Each scene shows the same named points in several views. A view is turned or mirrored, and shifted as a whole, has a little noise and may leave points out.

Scene 1
View 1
q774: [ 18 -22  24 -15   0 -26   0  -6   7   1  -9  35 -19  31  -8  -8  10  13
   3  35 -13   0  12   9  -9  17 -27  -8 -22 -17 -32  15]
q480: [  2  -3   9 -17   6   6  -5 -28  32   2 -15  -9 -22  16  -2   6 -13  -9
  -8   4   3  -9 -11   6   1  11 -15   1   3  -7  -7  17]
q614: [ 20 -17  14 -27   2  -8  -1 -18  18 -10 -12   5 -24  10   2  -5 -18  -3
   2  11  -3  -2   5  -6  -6   3 -12 -24 -22  -9  -6  15]
q413: [  0 -24  -9 -31 -13 -15  28  -7  13  24  11   8 -13  21   0   5   7 -12
  -5  -4   0 -14  -2  21  -7  10  -4   8   9  -6 -13  22]
q91: [ 14  -7  13 -20  11  12 -12 -30  34 -14 -20  -9 -29   6   0  -2 -29  -7
  -5   7  -1  -1  -2  -4  -3   5 -13 -18 -11  -9  -3  17]
q287: [ 12 -18 -11 -40  -9   9  23 -20  33   6  -1 -32 -26  -5  17   0 -32 -22
 -10 -26  10  -7  -5  -5  -6  -7   5 -15  -2   6  18  21]
q872: [ 21 -37   1 -34 -37 -36  43   2  16  26  15  10 -11  26   8   8  13 -11
  -9 -16  16 -10 -15  27  -8  10 -12  -5   6   6 -13   9]
q170: [-16  -3  -8 -14  19   4   3 -18   8  16   0  12 -15  27 -11  -6  -1  -5
   0  20 -19 -14  18   7  -6  12  -2  23   2 -20 -13  36]
q838: [ -3 -10   6 -11  -3  -8   3 -25  33  12  -9   2 -20  26  -3  18   2 -12
  -9   2   7  -9 -27  20  -1  18 -21   7  17  -6 -19  13]
q195: [-15 -10 -19 -33   2  14  17 -24  25  20   6 -22 -16  11   5  -1 -20 -24
  -9 -17   2 -19   3   2  -6   3   8  15  17  -2   8  34]
q757: [-15 -11 -15 -23   5   8  14 -23  23  19   3 -14 -17  19  -2   2 -13 -17
  -8  -7  -2 -18  -1   6  -3  10   3  16  15  -7   1  33]
q714: [ 12  -4  15 -17  -1   6  -9 -34  45  -7 -19 -19 -28   9   3  10 -26 -12
 -13  -3  10   0 -26   1   5   8 -18 -16   1  -1  -1   9]
q272: [  6 -21   3 -23  -7 -15  18 -11  17  15   4  10 -15  26   1   4   5  -2
  -4   7   0  -9  -3  17  -7  11 -14   0   1  -6 -17  16]
View 2
q774: [ 45  -4 -22  17 -15  -6  -9 -10 -16  27 -18  14  14 -17  33  24  -1 -50
  31 -30   5   8  -9  25  14 -10  25   1   5 -11 -15  20]
q91: [ -4   0 -15   8 -19  -2 -16  -3 -16   4 -18   4  25 -27  12  -1 -19 -18
  -8  -5  -3 -12  22  39 -17 -22  25   6   6  -7  -1  16]
q714: [ -4  -6  -4   4 -20  -2 -29   3 -15   2 -30   8  33 -26  15   0 -20  -7
 -20   7   2  -8  27  38 -12 -20  19   2  12 -12   4  17]
q757: [-20  16 -37  21  -1 -16 -13  15   4 -11 -17  -7   9  -9  10 -16  -4  -3
 -12   2 -14   2  33  33 -13 -25  32  10   8   3   9   5]
q195: [-22  22 -41  27   2 -22 -20  18   5 -17 -22  -8  14  -3   7 -20   0   3
  -9   4 -14  -1  32  33  -9 -28  30  17   8   1   5   4]
q413: [  9  17 -40  36   1 -27 -27   6   7   4 -28   0  18   3  31  -2  14  -8
  15  -5  -1   8   9  20  24 -23  19  20   5  -8   1   9]
q872: [ 19   9 -32  36  11 -28 -42   2   8   7 -44   9  26   8  42   3  20   4
   9   6  10  23   7  17  50 -14  -1  19   7 -12   8  11]
q170: [  4  24 -44  30  -7 -17   0   3  -3   6  -7  -8  11 -17  16  -2  -1 -32
  25 -28 -15  -7   0  28 -12 -27  38  12  -1  -5 -17  10]
q287: [-15  -1 -24   6   3 -15 -28  21   4 -15 -28   6   9   0  16 -14   1   5
 -26  10 -10  16  51  34  -1 -11  25   5  19   2  23   1]
q838: [  3  13 -21  28 -12 -15 -31  -7  -8   8 -28  -1  41 -24  25  -2  -9  -2
   5   1   5 -14   1  32   6 -28  10  14   5 -14 -10  19]
q614: [ 17 -11 -16   0 -13  -2 -15   5 -12   7 -21  15   8 -11  19  12  -7 -32
   0 -13  -2  13  25  30  -2  -6  27  -2  14  -3   5  12]
q480: [ -3   7 -21  17 -16 -10 -21   2 -12   5 -19   0  28 -24  16  -4 -12 -12
  -4  -4  -4 -10  18  37 -10 -23  24   8   8  -8  -2  15]
q272: [ 27   5 -31  25   2 -18 -21   0  -2  16 -28  12  15  -3  33  11   9 -28
  22 -13   5  18   2  19  27 -11  17  11   6  -6  -4  12]
View 3
q714: [ -3   8  -7  -5 -25  -3  -5 -13  -3 -21   4  -2   3 -12   3 -17   6   0
  -1   6  25  12   0  -2  10 -10  13  23   0  -3   5 -21]
q774: [ -6   1  -8  47  18   9 -14   5   4 -19  -1  28   7  25  13 -69  26 -18
 -14 -20  22 -23  -6 -15   0  -9  29  14  -2   3 -19   2]
q91: [  7  12  -9  -2  -9   3  -1 -13   3 -10  -1   3  12 -12   9 -31   3  -1
  -5  -9  30  18  -7 -10   3 -14  13  24   1  -6  -9 -24]
q757: [ 12 -10   6  -5  -7  -5 -15 -16  20  -2 -14 -28  11 -11  11 -12 -10  -6
  10  -7  21 -18  -4  -7 -14  18   1  10 -12  -4  -3   3]
q272: [ -6   3   6  35   9   9 -23  11  14 -10   0   7   0  16   9 -42  11 -24
  -4 -12  12 -30  -5   2   1   1  19  -4  -1  13 -19  10]
q195: [ 14  -3  11 -15 -11  -3 -14 -14  25   2 -18 -35  17 -19  10  -7 -18  -4
  12  -9  15 -10  -6  -1 -13  17   1   3 -11  -6  -7   1]
q287: [ 11  20  17 -17 -18   9 -12   3  20   5  -4 -25   7 -34   1  -3 -25  -9
   7  -3   9  13  -2  10   8   0  -3  -6   7   6 -10 -11]
q872: [-13   7  15  26 -10  12 -32  20  18 -12   6  -7 -11  10   1 -24   0 -31
   8   1  -8 -38   6  22  12  14  12 -29   5  30 -10  18]
q170: [ 13 -17  -1  17  12  -7 -15 -17  19 -10 -22 -12  17   8  23 -44   3  -5
  -1 -23  32 -28 -14 -24 -22  11  15  16 -15 -14 -13  10]
q413: [  0  -6  10  19  -2   7 -23   2  21  -7  -7 -13   3   6   9 -27  -3 -20
   7  -9   8 -34  -5   4  -7  14  10 -13  -9  13 -14  16]
View 4
q838: [-19   0 -12  20   3 -17  32  -4  15  -1  -7  10  24   0  -8 -16  11   2
 -16  -3  11  15  -8   1   2  13  -6 -10   9   7   0 -12]
q872: [ -6  -5   6  17   0 -20  23 -22 -24 -35  35  13   4   6  10  -6   7  -9
   8   8  11  33  -2   9  15   0 -24 -10   7  21   0  10]
q480: [-14  -9  -3  12   4 -11  10  -1  23  -6 -19   1  24  -4 -15 -28   5   6
 -16 -13   6   5  -8  12  -1  22   0  -9   7  -6  -3 -12]
q714: [-29  -4 -11  12   2 -19   3   5  21   2 -13  -4  35  -1 -10 -31  -4   4
 -15 -15   5  -2   8  20  -3   6   1 -11  17  -8 -17  -2]
q614: [ -1 -34   7  12  11  -6  -6  -3  14 -18  -8   2  31  -6  -1 -39  -3  -8
   4 -19  -3   1  -7  28  13   9   1  -2  10  -9 -14 -10]
q195: [-10   4  14  -3  -1 -16  -4 -22  13 -14  -5  -7   2  -9 -38 -30   7  14
 -24  -4  13   1  -4   3  -7  30 -10 -16 -13  -3  26  11]
q272: [  8 -32   7  21   9  -8  21 -13  -3 -29   9  12  15   2  10 -18   9 -12
   7  -6   3  26 -16   7  18  10 -16  -1   6  11   0 -12]
q91: [-14 -23   0  12   7 -12  -8   2  32  -4 -23  -3  35  -6 -13 -40  -7   3
  -6 -20   3  -7  -5  23   1  14   5  -5  12 -19 -12 -12]
q287: [-19   1  17  -9   2 -19 -25 -14   4 -21   6 -12  11  -5 -22 -38 -10  11
 -11  -8   9  -9  12  28  -1   8  -9 -21   2  -8   5  28]
q774: [ 17 -47   1  30  16   2  27  -7  10 -21  -8  17  32   1  20 -22   9 -22
   9 -17   0  20 -26  10  20  11  -5  10  13   2 -12 -35]
q170: [ 10 -26   9  13  13  -1  17 -17  21 -13 -26   8  16  -6 -17 -28  13  -6
 -15 -13   8  13 -33  -4   2  42  -2   1 -12  -1  26 -28]
View 5
q91: [ -3 -25   2  13 -12   0   8 -57  11  12   8  -8  -6   4  -7  -7  26   4
  32 -17 -24   5 -13  -3  -9 -22  18  26   3  30 -25 -21]
q774: [-28 -52  18  14   3   8  34  -9  19  18 -18  -2 -30  -8   7 -10  31 -20
  38 -13 -34  -2 -15 -51 -29 -11 -16  15  -9   3  -1 -16]
q170: [-10 -39   6 -20  -1  32  15 -33  -9  23  18 -11 -16  12 -33  -9  28 -22
  41   3 -16  16   3 -14 -13  10   4  -3  -5  12 -28 -17]
q838: [-10 -18  17   0  12  30  15 -36  -6  13  14  -3   8  15  -4  -6  31   3
  29  -8  13   1  -6 -21  -2 -14  11   0 -28  29 -20 -25]
q614: [-17 -34   8   9  -5  -8  22 -48  13  14  -1  -2 -18  -3  -3  -7  19  -2
  26 -16 -26   6 -14 -15 -10 -20   3  15   6  15 -14 -20]
q480: [ -6 -20   9   2  -4  18   7 -50   0  14  15  -7   1  11 -14  -8  26   5
  33 -13  -5   5  -5  -5  -8 -14  17  12  -9  31 -25 -23]
q272: [-27 -36  19  -9  15   6  32 -27   3  16  -1   3 -14   0  -2  -9  19  -7
  24 -10  -1   4  -9 -37  -7  -9 -21  -8 -18   2  -8 -22]
q413: [-25 -26  17 -23  20  12  28 -41 -11  15  13   3  -2   8 -15  -9  13   1
  18  -6  12   9  -3 -19   5  -6 -15 -17 -16   4 -11 -24]
q757: [ -9 -17   8 -20   3  17   9 -62 -14  14  26  -5   3  15 -29  -7  18   3
  24  -5   4  14   0   3   7  -5   8  -6  -7  20 -27 -22]
q872: [-30 -22  24 -18  29  -6  40 -38  -5  10   4  14   2   3   4  -9   7  16
   7 -17  27   6 -11 -30  13 -21 -25 -23 -28  -2   0 -26]
q714: [ -4 -13  11  17  -6   5   7 -57   5   6  10  -5   7  10   3  -5  28  17
  28 -18  -4  -1 -14  -5  -6 -29  23  22 -10  37 -25 -23]
q287: [-14 -13   1  -9   2 -27  13 -84  -3   6  18   1   3   4 -13  -7   2  23
   8 -22   1  14 -14  14  16 -24   7   0   4  18 -20 -31]
q195: [-11 -16   4 -25   3   6   9 -76 -14  11  29  -7   7  13 -33 -11  13   8
  20  -8  12  17  -1  13  12  -5   7  -8  -1  18 -32 -25]
View 6
q614: [-25  -9   6   6   5  -2  -8 -16  -4   0 -25  13   7  -8 -43  -7   5   8
  -7   2  19 -31   4  37 -16   4  22  -4   2  -4  10 -19]
q480: [-19  -2   5  -5  23  -4 -14 -17   0  11 -24   7   1 -16  -5 -19  -3   1
   2   0  28 -19 -25  16 -11 -19 -24  -6   7   2  10  -4]
q872: [ 29 -17  19  -7   9 -28 -30 -12   9 -27  -9  -2  21 -14   7 -34  -9  19
   3   7   4 -12  17  36  -2  14   7   0   5 -33  -2  -3]
q757: [ -8  -2  -1  -9  36  -8  -6   0   7  20 -24  15   7  -7  11 -28  -4  16
   9   9  23  -2 -19  11 -25 -20 -19  -3   5 -17  10  -4]
q838: [ -3  -3  13  -4  21 -21 -25 -19   4   0 -18   5   8 -23  15 -26  -5   3
   7   1  27 -23 -22  22   1 -12 -38   1   9  -8   4   3]
q714: [-19  12  -2  -9  12  -2 -22 -32  -4   1 -22  -7  -3 -21 -18 -26   5  -9
   2   0  27  -7 -30  14  -3 -23 -28 -12   0  10   5 -13]
q195: [ -3   2  -6 -15  46  -3  -3   2   8  20 -24  11  11  -6   7 -34  -7  18
   9  10  20   9 -16   9 -36 -25 -12  -4   2 -23  13  -7]
q774: [-29 -24  29  17  -1 -14 -16 -22  -4   3 -28  22   4 -20 -17   0   6   3
  -5  -2  26 -69   4  45   4  11  -3   9  11  -2   3   0]
q91: [-34   4  -2  -5  15   3 -11 -25  -6  10 -28   6  -7 -15 -30 -17   7  -5
  -4  -2  26 -16 -28  19 -13 -18 -15 -11   0  11  11 -13]
q413: [  9 -17  17   0  26 -18 -15  -3   9   1 -19  11  14 -11  11 -26  -7  20
   8  10  17 -21   6  32 -16   1  -5   6   8 -31   2  -2]

In a view up to two points have been moved. Name them for each view, in the order of its rows, or write none.
view 1 => q272
view 2 => q91, q757
view 3 => none
view 4 => none
view 5 => q774
view 6 => q614

Scene 2
View 1
q456: [ 22  33 -25   2  17  40 -37   9 -19   1  51  10  11  16  29  -8   0  -7
  24  39  -2 -31 -29  16  15  14  26  26 -16 -15  31   3]
q19: [  9  10 -16   0  10  27 -13  11  -8  -4  10   9  -5  -5  29  -3 -14 -18
  21  14   4 -31  -8  10   5   1  16  -1 -19   0  31  -2]
q650: [  8   4   7   4  -4  17  -2  21  18 -21  -1 -28   6   4  35  -3  -7   9
  12   5 -11  -9   9  -8  14 -13  14  25   5   3  18  -4]
q575: [ 11  43 -12  -8  41  11  -4  35 -34  -5   8 -13  40   5  53  -2  18 -21
  35  37  -2 -45 -14  42  20  -4  48   2 -31   0  15  -2]
q482: [  6   5  -4  -9  20   7  -2  29   4  -5  -9   5   5  -2  36 -11  -8 -16
  28  14  -7 -31  -5  21  -3   4  17 -12 -24  -5  30  -4]
q858: [ 13   7 -12   7  -4  35 -20   9   4  -7  19   0  -8   3  22  -4 -15  -5
  14  13   3 -15  -5  -1   9  -1   8  20  -3  -4  31   1]
q282: [ 26  31 -17   9   0  43 -42   4  -5  -9  53  -5   7  24  25  -1  -2   6
  14  35  -9 -19 -20  -4  22   9  24  50   4 -12  30   4]
q42: [  2   8  11  -2   4   7   9  26   6 -22 -19 -31  18  -3  48   3  -2  -1
  12   7  -2 -13  15   2  21 -24  23  15   0   9  10  -5]
q784: [ 19  35  -7   9   4  32 -15  19 -14 -20  21 -36  31  11  47  12  12   5
  12  26   0 -15  -2  -1  39 -25  37  46   9   7   8   5]
q145: [  9   0   0 -10  12   8 -20  24  22 -11   8   9   2  15  22 -22 -16  -5
  23  14 -25 -22 -11   9  -8  24   6  10 -17 -20  37  -3]
q451: [ 21   2 -10  11 -20  38 -38   0  27 -15  36  -3 -11  18  11  -5 -25  14
   5  11 -14  -2  -8 -26  13   8  -1  48  15 -12  34   5]
q969: [ 22  22 -16   6   5  37 -39   7   3  -7  38   2   2  20  19  -8  -5   2
  16  29 -11 -18 -18   2  14  12  17  34  -3 -15  33   6]
q311: [ 20   7  -3  11 -17  37 -36   5  25 -19  36 -15   0  24  19  -3 -15  21
   1  15 -15   0  -4 -23  22   0   8  56  21 -11  26   4]
q198: [ 10  19 -10  -7  27  12  -5  25 -14  -5   4  -1  15   2  38  -6   0 -18
  27  20  -3 -35  -7  24   9  -1  28  -2 -24  -4  21  -3]
q718: [  7  -3   6 -10  11  -2  -7  29  23 -14  -9   2  -1   5  30 -18 -15  -4
  23   5 -22 -22  -4   8  -2  10   7   5 -18  -9  30  -4]
q317: [  0 -26  13 -11  -1   0  -3  27  42 -18 -26   2 -16  -1  21 -21 -32  -1
  15 -13 -18 -12   5  -5 -16  11 -10  -2 -12  -9  32  -5]
q681: [  3 -21   6 -14  10   1 -11  24  35  -4 -12  24 -21   2  14 -29 -31  -8
  23  -3 -21 -25  -5   9 -26  31 -11 -13 -27 -21  43  -5]
q7: [ 12  35 -14  12   3  38  -4  12 -22 -16  17 -32  26  -3  51  15   9  -4
  13  25  16 -17   6   2  39 -37  36  32   4  17   9   1]
q194: [ 10   9 -11   1   5  29 -13  10  -2  -6   9  -3   0  -3  34  -5 -11  -9
  18  14   4 -23  -3   6   7  -6  15   8 -15   1  27   2]
q436: [ 23  19 -25  -1  15  37 -39   5  -6  12  46  34  -9  12  16 -20 -15 -18
  25  33  -8 -38 -33  20  -4  29  13   4 -31 -22  44   4]
View 2
q311: [ -9  -6 -10 -17  13  42   6  22   5 -22 -34  -1 -10   7  31   2 -11  31
 -22 -10 -14  18 -16  17   3   1  15  37 -16  37   8  16]
q681: [-26 -22  -1  17 -31  29  10   9 -11 -38  -7  14  -3   9  -6  39   8  42
  22  24 -20  -8 -29   3 -11 -32 -37  -3  33  -9   1 -21]
q282: [-27 -19  22 -15  29  49  15  -5  11 -29 -54 -18 -11  -2  28  -3 -34  28
 -24   3 -24  15   1  15  13   6  11  29 -31  25  -3   0]
q436: [-56 -26  33  16  10  51  17 -20   5 -42 -47 -23  -1  -5   1  17 -32  23
 -10  33 -38  -9 -13  10   5 -17 -24  11 -11  -7  -6 -31]
q650: [ 27 -24   4 -29 -14  34   7  28  -3 -20  -6  22 -36  22   4   8  15  43
   7  -9   2  15 -19   0  14 -10   0   8   6  16   3  14]
q784: [ 12 -31  40 -44  30  45  20   5   8 -33 -44   1 -47  16  17 -12 -26  38
 -10 -11  -1  24   8   4  39  10  20   9 -32  26  -7  15]
q451: [-19  -1 -10  -6   6  46   2  21   6 -19 -29  -5  -5   6  28   8  -8  27
 -20  -3 -23  13 -25  21  -5  -6   7  37 -10  29  10   6]
q969: [-31 -21  20  -6  18  45  13  -5   6 -37 -45 -12  -9   0  18   6 -28  31
 -20   6 -25   8  -6  17   7  -4  -2  21 -21  18  -5  -9]
q19: [-11 -33  36  -9   0  43  18  -3   2 -32 -27  -7 -28   9 -10  15  -5  28
   3  19 -22  -7 -10  -4  18 -21 -22   6 -10  -8  -6 -19]
q198: [-14 -46  51 -13   5  42  23  -8  -2 -45 -33   3 -35  14 -10   9 -18  40
  16  13  -8   2   3  -3  29 -12 -18 -11  -6 -11 -16 -15]
q482: [-13 -42  38  -7 -10  36  19  -1  -5 -40 -18   7 -26  12 -12  23  -6  42
  20  21 -10  -4 -11  -7  16 -21 -26 -12   7 -17 -10 -21]
q858: [-19 -20   5  -6   2  43  11   9   2 -27 -26  -2 -11   8  12  12  -7  30
  -8   8 -20   6 -17   8   0 -13  -9  17  -4  15   2  -3]
q145: [-29 -27   8   3 -10  31  17   3  -6 -44 -25   6  -8   9  10  22 -11  44
  12  13 -17   4 -14   5  -5 -16 -17  -2  18   4  -5 -12]
q7: [ 26 -36  47 -44  24  51  17   5  13 -26 -36  -2 -53  13   2 -16 -12  31
 -11  -8   0  13   3  -3  45   0  13  12 -42  15  -9   7]
q194: [ -3 -33  32 -12   4  46  14   1   0 -28 -24  -2 -29  10  -4   9  -4  33
   1  11 -16   0 -13  -1  24 -15 -15  10 -13   3  -4 -10]
q456: [-39 -30  42  -3  24  48  22 -21   8 -44 -56 -19 -15  -5  11   3 -38  25
 -13  18 -26   5   2  11  18  -3  -8  12 -24   5 -11 -17]
q42: [ 29 -40  30 -35  -6  37  16  17  -4 -32 -13  23 -50  27  -6   3   6  48
  14  -6   6  15  -9  -6  31  -7  -3  -8  -6   8  -7   8]
q718: [-12 -31  16  -5 -15  30  18   9  -7 -43 -15  17 -19  15   3  23  -1  47
  19  11  -6   3 -16   2   2 -18 -20  -9  21  -3  -7  -8]
View 3
q718: [-13 -11  11 -20 -10  19  31 -10  19 -11   9  -2 -11  13  26  -6  -2   1
  12 -16  -6  10  -4   4  20 -18   2 -17 -15  -5 -12  -8]
q198: [-18   8  -9 -36  -1   5  25 -28   8 -19   0   6  -5  17  31   7  -2 -11
   5  -8   0  14  10  -2  -7   9   2  11 -15   1 -10  20]
q282: [-33   1   6 -19  -1   1  10   7   3  -9  51 -31  25  14  25  23 -39  -6
   6   8 -12  28  24  -7  24  18  21  19  26  25  -3  23]
q317: [ -9 -12  22  -9  -1  25  41  -8  30  -4  17   8 -16   9  24 -27   3   6
  14 -26 -15   5 -11  10  31 -29   2 -37 -31 -14 -16 -33]
q969: [-26  -1  10 -20   3   2  13  -2   3 -11  42 -28  18  16  18  19 -25 -12
   8   3 -11  23  17  -5  29   4  19  15  15  20  -2  10]
q194: [-23  11   5 -22   6   3  25 -17  17  -8  26   5   3  11  28  -8 -14  -9
  -3  -6 -13  19  15   5  10  11   9   5 -18   4  -8   8]
q19: [-23  17  10 -25  15  -1  22 -23  17 -15  17   7   2  13  30  -7  -5 -17
  -1  -7 -12  20  17   7  11   6   8   7 -23   1   0   5]
q575: [-26  13 -25 -39  -6  -2  23 -31  -1 -23   1   1   2  13  29  12 -12 -11
   1   0  13  20  21  -4 -21  29   3  30  -9   7 -11  42]
q681: [ -7 -11  36 -20  11  15  27 -17  25 -14  -6  -1 -14  16  28 -15  14 -12
  25 -22 -14   9 -12   5  42 -41   5 -24 -28 -10  -4 -37]
q482: [-16   4   7 -30   1   4  33 -27  16 -17  -4  10 -12  11  31  -4   6 -10
   9 -14  -2  15   4   4   6  -4   4  -1 -26  -6  -7   4]
q145: [-18 -11  18 -23   1  11  24 -10  13 -15  10 -14  -5  15  21   0  -4  -2
  21 -12  -5  12  -1  -5  30 -19   9  -4  -7   2  -5 -10]
q784: [-36   6 -34 -19 -24  10  27   1  12  -4  53  -5  13   8  31   6 -42  14
 -11   4  -4  20  24  -2 -15  38   8  12   9  14 -17  45]
q311: [-29 -10   8   0 -14  16  22  23  16   4  75 -27  25   8  19   2 -46  11
   4   1 -21  18   9   0  37   2  16 -12  16  17 -12   6]
View 4
q451: [  8  22   6  -5   0  -2  -3  12   1   8  36 -10  28  14  -6  30  -7  14
  33 -22 -19   0 -10 -15  -5 -19   0  -2 -12 -16  -9  47]
q145: [ 16  15 -10 -12  10 -11  16  -2 -12  10  28   0  20  15  16   1   2   8
  -3  -7 -11 -14  -3  24 -24  23 -17  -5   6  17 -15  29]
q317: [ 21  11 -18 -21   0  -6   6  -2 -21 -14  35  14   3  18  14  -1  26  26
   1 -48 -12 -19   3   9 -20  22 -11  -1  38  14 -22  17]
q650: [ 13  33  -5   0 -10  23   2  -6  -8 -18  11  -8  13  28  -9   7  22  -4
   0 -59 -25  -7   2  -6 -15  -6 -11  10  21   2 -21  16]
q718: [ 17  18 -15  -8   7  -3  11 -10 -16  -5  21   0  17  16  10  -3  12   5
 -13 -24 -11 -14   2  22 -20  22 -18   1  19  19 -20  17]
q456: [ 24  19 -13  12  14 -23   2  13   0  29  21 -10  30   4  16  -1 -51 -16
  17  33 -17  25 -19  34   7  22 -16   5 -21   7   6  33]
q784: [  7  50  -4  26  -8  36   5  -2   4   2 -16 -32  30  22 -18   5 -12 -54
  -5 -14 -29  12 -11  11  -1 -20 -25  16 -21   6 -16  19]
q436: [ 24   8 -15  -1  21 -34   7  12  -3  29  33  -2  25   2  25  -7 -45  -2
   9  33  -9  18 -17  38  -4  31 -15   0 -12  10   5  36]
q482: [ 26  25 -20   0   6  -7   8  -9 -11   5  15   1  12  17  17 -18  -6 -13
 -17 -13 -13   1   0  40 -12  40 -28   8  23  27 -14   7]
q19: [ 25  24 -16   8   2  -8   0   3  -7   5  13  -4  15  12   9 -13 -20 -15
   0 -13 -20  14 -10  28   5  25 -21  10  13  15  -6  12]
q575: [ 18  39 -16  21   7  15  13 -11  -1  10  -8 -25  29  16   4 -15 -23 -57
 -24  13 -20  19 -12  46  -6  22 -32  15 -10  34 -15  11]
q681: [ 28   1 -23 -27  10 -27  10  -1 -20   3  45  19  11  12  28  -5  10  33
  -3 -22  -3 -19   3  27 -19  43 -12 -11  31  18 -16  23]
q7: [ 16  49  -4  34 -12  30  -8   2   4  -4 -16 -31  22  22 -18  -4 -18 -60
   1 -27 -34  26 -14  14  10 -14 -28  25  -9   5 -11   9]
q858: [ 20  25 -10   5  -3  -2  -5   9  -4   6  19  -3  20  12   3   5 -21  -7
  16 -16 -21   9  -7   9   2   4 -11   8   3   3  -5  26]
q42: [ 18  39 -11   9 -11  30   4 -10 -10 -14  -4 -12  10  25  -7  -7  18 -31
 -16 -45 -29  -1  -1  15 -12   3 -26  15  18  19 -27   7]
q194: [ 25  25 -14   8   0  -3   3   5  -5   2  12  -3  17  17   5  -7 -13 -17
   3 -20 -22  11  -7  22  -1  12 -20  13  10  11  -9  19]
q198: [ 19  30 -16  10   6   4   8  -8  -6   8   1 -10  21  16  11 -16 -13 -31
 -18   1 -18   8 -10  41  -8  25 -31  10   7  31 -17  10]
q282: [ 13  29  -1  14  -1   4  -4  14   2  13  13 -14  30  15  -4  14 -28 -21
  22  -1 -23  16 -17   1   5 -11 -10   7 -22  -8  -6  39]

In a view up to two points have been moved. Name them for each view, in the order of its rows, or write none.
view 1 => q650, q575
view 2 => q858
view 3 => none
view 4 => q456, q282
